Points on a hilly landscape, in no order, each with its height.
A ball rolls from a point to the lowest of its 2 nearest points, and stops where none of them is lower. Distance is the straight distance between rows; heights are no part of it.
K175: [ 83 128 167 129 127 108 103 126 123  75 122 130  81  86 141 111 102 198
 145 126 194 135]  (h 57.2)
K473: [103 146 155 156 146 100  87 108 121  88 122 128 112  70 120 138  87 181
 145  77 224 128]  (h 60.2)
K633: [117 123 145 157 131  31 118 120 128 106 126 134  17 113 136 134  47 153
 151 103 174  83]  (h 66.7)
K733: [143 105 149 112 141 118 124 128 124 136  54 134 106 102 110 141 138  78
 133 174 146 174]  (h 10.4)
K991: [114 139 102  99 109 177 118 149 103 110 169 172 158 138 122  86 164 155
 140 143 113 146]  (h 46.8)
K972: [ 59 135 121 170 111 113 168 119 169  89 167  81 162 101 154 196 113 146
 184  64 159 124]  (h 25.6)
K296: [121 107 138 101 123 123 134 131 133 118 114 115 114  76 144 150 161  86
 158 157 123 145]  (h 13.2)
K293: [134  87 118 141 132 102 146 127 113 136 140 126  84 129 121 133 173  91
  78 133 111 126]  (h 35.5)
K486: [124  93 134 101 101 137 160  99 127  97 137 114 124 210 101 114 130 153
 110 174 124 144]  (h 54.3)
K140: [101 137 141 138 120 138 147 112 144 139 133 113 157 146 113 139 167 144
  91 100 128 132]  (h 16.9)
K330: [126 156 137 120 153 132 101 128 104 130  26 166 168  69 124 158 115  87
 130 147 158 157]  (h 16.3)
K863: [136 153 136 115 147 142  89 119  92  93  79 139 139  77 169 124 133 111
 127 139 171 156]  (h 19.2)
K379: [126 125 153 176 110 155 131 127 112 192 145 163 141 110  96 125 141 151
  69  97 107 149]  (h 17.1)
K531: [ 96 149 151 126 146 139 155 115 159 139 157 102 203 130 135 167 169  96
 117  76 123 127]  (h 20.4)
K697: [156 104 133 148 103 109 189 105 118 118 137  90 123 154 110 163  97 102
 152 118 149 124]  (h 17.3)
K503: [174  87 122  71 132 156 153 142 174 130 143  91 168 118 156 144 107  94
 130 131 136 145]  (h 10.9)
K135: [124  74 127 154  92 106 189 155 147 105 163  91 130 138 135 138 136 158
 157 154 114 133]  (h 36.9)
K85: [132 127 190 150 126  84  60 116 144 140  99 109  80 100 109 130  96 201
  69 141 158 141]  (h 54.0)
K107: [114 142  95  61 111 179 144 157 118 121 169 168 193 115 148 126 175 133
 170 144  87 131]  (h 46.4)
K617: [143 120 117 164  97 152 168  87  83 151 158 129 125 139 121 132  96 100
 125 118 130 117]  (h 16.8)
K658: [124 157  95 125 155 130 126 133  94 131  75 160 148 177 113 117 167  58
 175 143 107 149]  (h 6.0)
K45: [162 118 136 117 131 144 130 154 178 129 146 100 189 115 154 112 123 155
 122 109 121 139]  (h 8.6)
K660: [112 108 173 136 130  86 146 123 156 110 107 110  92 119 103 154 139 126
 133 108 176 166]  (h 26.7)
K707: [114  94 131 191 103 131 148 138 136 110 152  97 134  77 141 141 120 204
 116 116 153 137]  (h 29.7)
K556: [145 137 108  86 132 163 100 183 121 176 122 200 141 114 131  95 160 100
 120 128  76 122]  (h 42.3)
K961: [155 105 122  65 143 152 121 145 133 152 105 149 169 120 128 136 125  82
 114 125 117 140]  (h 13.4)
K912: [142 122 114 170 115 115 169 101 146 116 181 117  99 160 139 103 135 163
  97 140  92  96]  (h 49.9)
K608: [141 125  80  88 111 157 123 197  97 209 123 210 136 135 108 105 131 100
 143 102  61  85]  (h 41.5)
K716: [158 126 117  64 118 197 126 157 130 163 162 177 185  97 130 112 128 151
 115 102  80 121]  (h 44.0)
K82: [133 147  99 147 135 138  79 185  76 230  76 193 126 155  89  97 129 113
 134 106  94 119]  (h 18.4)
K467: [135 101 128 115 117 115 171 116 152  91 167  99 100 175 109 130 139 131
 129 210  87 113]  (h 53.6)
K98: [129 123 139 114 132 111 112 118 140  85  98  99 127  96 134 135 113 126
 145 115 186 158]  (h 22.2)
K821: [129 144 136 125 143 136 136 125  99 146 103 141 167 196 114 120 143  99
 160 130 125 125]  (h 3.3)
K508: [125  64 139 149  88  92 145 147 122 134 129 104 102 140 134 133 131 168
 129 146 155 150]  (h 35.0)
K425: [145 103  83 121 120 110  97 152  59 146 101 164  84 185 143  68 151 151
 126 177 115 126]  (h 21.8)
K555: [134 122  79 140 121 111 104 190  67 189 111 174  93 187 111  87 153 113
 145 141  91 118]  (h 20.3)
K979: [140 111 184 174 105  89 137 132 168 178 138 122 117 141 117 132 116 116
 113 136  93 120]  (h 44.3)
K687: [128 191  88 128 197 158  58 152  87 175  87 197 163 118 108 118 161 117
 114  90 110 123]  (h 17.0)
K647: [145 137 120 114 155 133  98 113 109 172   4 175 162  96 106 121 119 102
 134 166 100 167]  (h 14.0)
K3: [ 73 182 127 156 137  71 122  99 130  60 158  98  75 123 139 142 110 122
 163 109 177  88]  (h 72.3)
K809: [103  94 142 161  96  52 136 111 154 102 155 119  31 108 135 130  82 185
 124 142 158  92]  (h 61.7)
K201: [109 140 106 157 146 131 124 103 165  74 168  66 118 120 173 128 127 184
 121 103 156 102]  (h 52.7)
K951: [154 147 108 100 126 155 114  92 136  82 139  99 121 117 155 109 100 133
 131 153 139 104]  (h 49.3)
K739: [134 179 129 154 142 148 125  60  85 141 130 152 142 130 120 115 138 110
  88 137 127 118]  (h 23.4)
K235: [ 78 165 148 189 143 105 118 101 115  67 142  98 134  92 127 152 119 181
 152  64 203 118]  (h 62.6)
K211: [145 147 117  99 111 160 144 169 111 202 129 185 165 163  82 128 124 101
 142  84  78 111]  (h 40.6)
K923: [ 94 105  77  59 108 214 144 133 101 113 190 142 220 114 157 160 150 120
 137 106  93 135]  (h 45.6)
K879: [116 136 121 101 114 141 146 118 127 125 151 123 142 126 130 150 156  68
 175 162 110 135]  (h 15.5)
K103: [126 159 182 160 108 102 151 129 162 139 126 129 132 114 132 122  94  97
 161 132 121 108]  (h 41.2)
K634: [101 136 122 110 157  99 112 132 125 103  54 128 129 177 116 117 167  88
 162 177 140 167]  (h 7.7)
K247: [121 127 124 125  96 141 148 128 113 119 148 145 122 137 146 107 159 156
 136 168 106 145]  (h 47.3)
K517: [ 81 126 128 155 124  96 126 112 155  55 156  95  86 127 138 134 113 211
 137 123 182 102]  (h 54.5)
K236: [124 137 127 145 112 127 134  94 124  94 154 120  96 135 148 115 114 142
 136 162 118 115]  (h 48.3)
K104: [156 125 141 137 114 127 164 103 131 125 144  84 173 147 148 156  69  73
 150 115 154 125]  (h 13.0)
K321: [142  71 115 104  98 125 145 125 141  74 158  97  79 103 154 146 120 123
 124 166 160 137]  (h 56.1)
K784: [173 159 126 112 154 150  91 110 118 128 119 119 137 122 137  82 108 136
  80 135 139 127]  (h 50.1)
K172: [134 128 152 115 125 130 103 145 121 163  44 156 136 131 111 120 144 113
 140 186 107 160]  (h 12.4)
K409: [119  97 153 145 129  76 130 108 133 135 114 104  78 133 102 153 150 109
  80 139 158 137]  (h 31.9)
K167: [126  99 171 146 105  57 102 142 148 138 115 123  42 107 124 140  94 172
 110 160 156 138]  (h 57.7)
K859: [ 92 139 133 154 145  85 104 113 109 116  54 133  87 143 102 130 158 110
 133 159 145 142]  (h 6.1)
K158: [119  92 129  83 131  95 130 121 174  73 154  77  70 117 138 151  95 131
 145 137 165 137]  (h 57.1)
K475: [111 111 127 147 112 130 168 144 185 100 184  79 134 126 134 160 159 125
 148 110 110 119]  (h 37.8)
K411: [110 101 100 166 104 124 154 127 168  81 164  90 138  85 158 173  96 171
 166  92 148 129]  (h 27.9)
K132: [129 193 143 113 175 148  86 150 123 159  60 190 172 128 108 100 156 114
 129 128 108 141]  (h 15.2)
K548: [148 100 135 176 112 104 120 152  94 130 131 107  92  94 134 132 123 166
 114 104 169 131]  (h 32.1)
K572: [129 139 140 145 132 139 121 141 135 185 128 148 142 159  81 100 151 144
  93 104  93 125]  (h 12.8)
K917: [113 166 145 147 149  57  87 130 116  79 141 122  35 100 132 116 109 134
 158 108 166 102]  (h 70.4)
K71: [130 103 193 175  96  91 144 115 171 115 152  89  80 148 118 128 103 171
 112 146 107 115]  (h 47.6)
K737: [146 160 154 163 156 169 119  91 105 165 120 158 158 106  84 141 130 129
  65 107 112 141]  (h 21.6)
K524: [172  71 111  88 127 132 130 136 125 105 115 107 102 145 141 106 101 132
 133 180 145 152]  (h 55.5)
K67: [128  83 116 132 104  93 170  87 167  77 169  89  96 184 133 136 126 151
  95 172 106  79]  (h 52.1)
K839: [164 113 133 102 106 154 119 169 142 185 136 171 154 107 143  98 121 146
 114 148  76 144]  (h 43.2)
K320: [146 133 125 139 140 127  87 174 124 234  94 173  97 171  83 103 144 130
  93 110  78 131]  (h 16.1)
K894: [177 127 149 142 140 120  68 128 122 147 100 121 113 103 123 107  90 152
  74 134 151 153]  (h 51.3)
K527: [147 141 158 111 172 154  80 154 130 135  59 148 190  87 146 123 144 143
  87 112 144 150]  (h 9.4)
K141: [128 135  77 103 143 123 110 112  71 122  77 149  87 185 132  91 147 102
 136 172 120 114]  (h 23.2)
K257: [164  96 114 116 122 117 154 106 115  93 126  92  99 194 136 103 103 160
 101 162 153 116]  (h 54.9)
K185: [124 115  98  77 136 209 140 127  96 151 140 178 213 109 133 153 133 113
 111  82 100 137]  (h 44.8)
K482: [119 135  86  92 135 149 148 112  95 117 134 123 140 160 142 148 146  24
 155 138  92 103]  (h 17.8)
K750: [116 140  99 171 140 130 150 104 149  98 196  84 125 167 157 122 140 181
  93  96 109  88]  (h 51.4)
K876: [137 100 120 100 114 125 148 141 223  74 156  50 118 120 140 152  97 137
 164 143 129 121]  (h 58.1)
K957: [132 126 168 134 128 134 106 164 138 149 101 129 163 100 136 124 140 156
 119 118 144 161]  (h 4.9)
K538: [144 123 139 130 149 128 138 111 216 106 154  68 114  98 146 158  99 139
 131 101 128 104]  (h 58.8)
K193: [153 193 138 129 169 138  69 105 130  98 129 120 151  95 153 123 104 127
 107 107 165 107]  (h 51.2)
K471: [109 147 157 160 118 107 156 164 185 130 154 108 131  98 136 139 144 129
 158 109 131 117]  (h 38.9)
K319: [134 146 141 122 105 152 173 111 130 133 157 120 205 149 126 142  93  99
 164 127 108 135]  (h 9.3)
K218: [114 182  76  83 189 179  95 148 109 150 117 187 142 145 123 106 161 121
 118  81  99 117]  (h 18.8)
K560: [122 142 130 134 107 171 149  80  76 138 114 169 127 154 100 122 129 102
 107 152 116 137]  (h 20.6)
K811: [139 118 114  84 157 148 104 153  99 159  68 173 173  96 134 134 160 113
 114 120 127 160]  (h 12.7)
K995: [112 129 120 116 107 137 168 170 139 184 160 166 142 152  96 126 166  95
 147 108  75 131]  (h 39.7)
K188: [153 116  73  85 135 150 121 111  68 129 143 129 101 167 145  96 133 100
 134 158 119 112]  (h 22.3)
K38: [105 196 137 134 182 142  72  73 125  73 154  84 186  80 160 149  95 125
 128  94 177 111]  (h 52.6)
K909: [142 130 164 142 135  96 148 130 180 133 144  86 104  68 133 156  76 126
 121  95 161 111]  (h 60.7)
K570: [ 81 138 128 158 121 140 155 113 155 102 154  91 194 102 158 171 149 112
 148  78 148 144]  (h 22.9)
K581: [131 150  63  89 159 175 103 130  91 159 142 169 110 171 126  75 149  99
 133 129  80  99]  (h 20.7)
K137: [136  90 121 141 106 121 155 154 120 184 159 144  88 160  98 129 149  98
 106 135  67 114]  (h 37.9)
K833: [127 167 140 143 101 146 175 126 119 148 139 131 170 197  99 117 125  93
 169 134  96 128]  (h 6.5)

For each start below, name the point where the ball stops.
K71 => K572
K909 => K572
K188 => K957
K917 => K784
K158 => K733
K3 => K733
K473 => K733

Call two points neighbours if one is among the 2 nearest of the other. Go from one point of each pair to the other, from neighbour to neighbour, staying as low as possible. Name the highest point that can't be avoided.
K821, K617 => K697
K821, K859 => K634
K572, K957 => K141
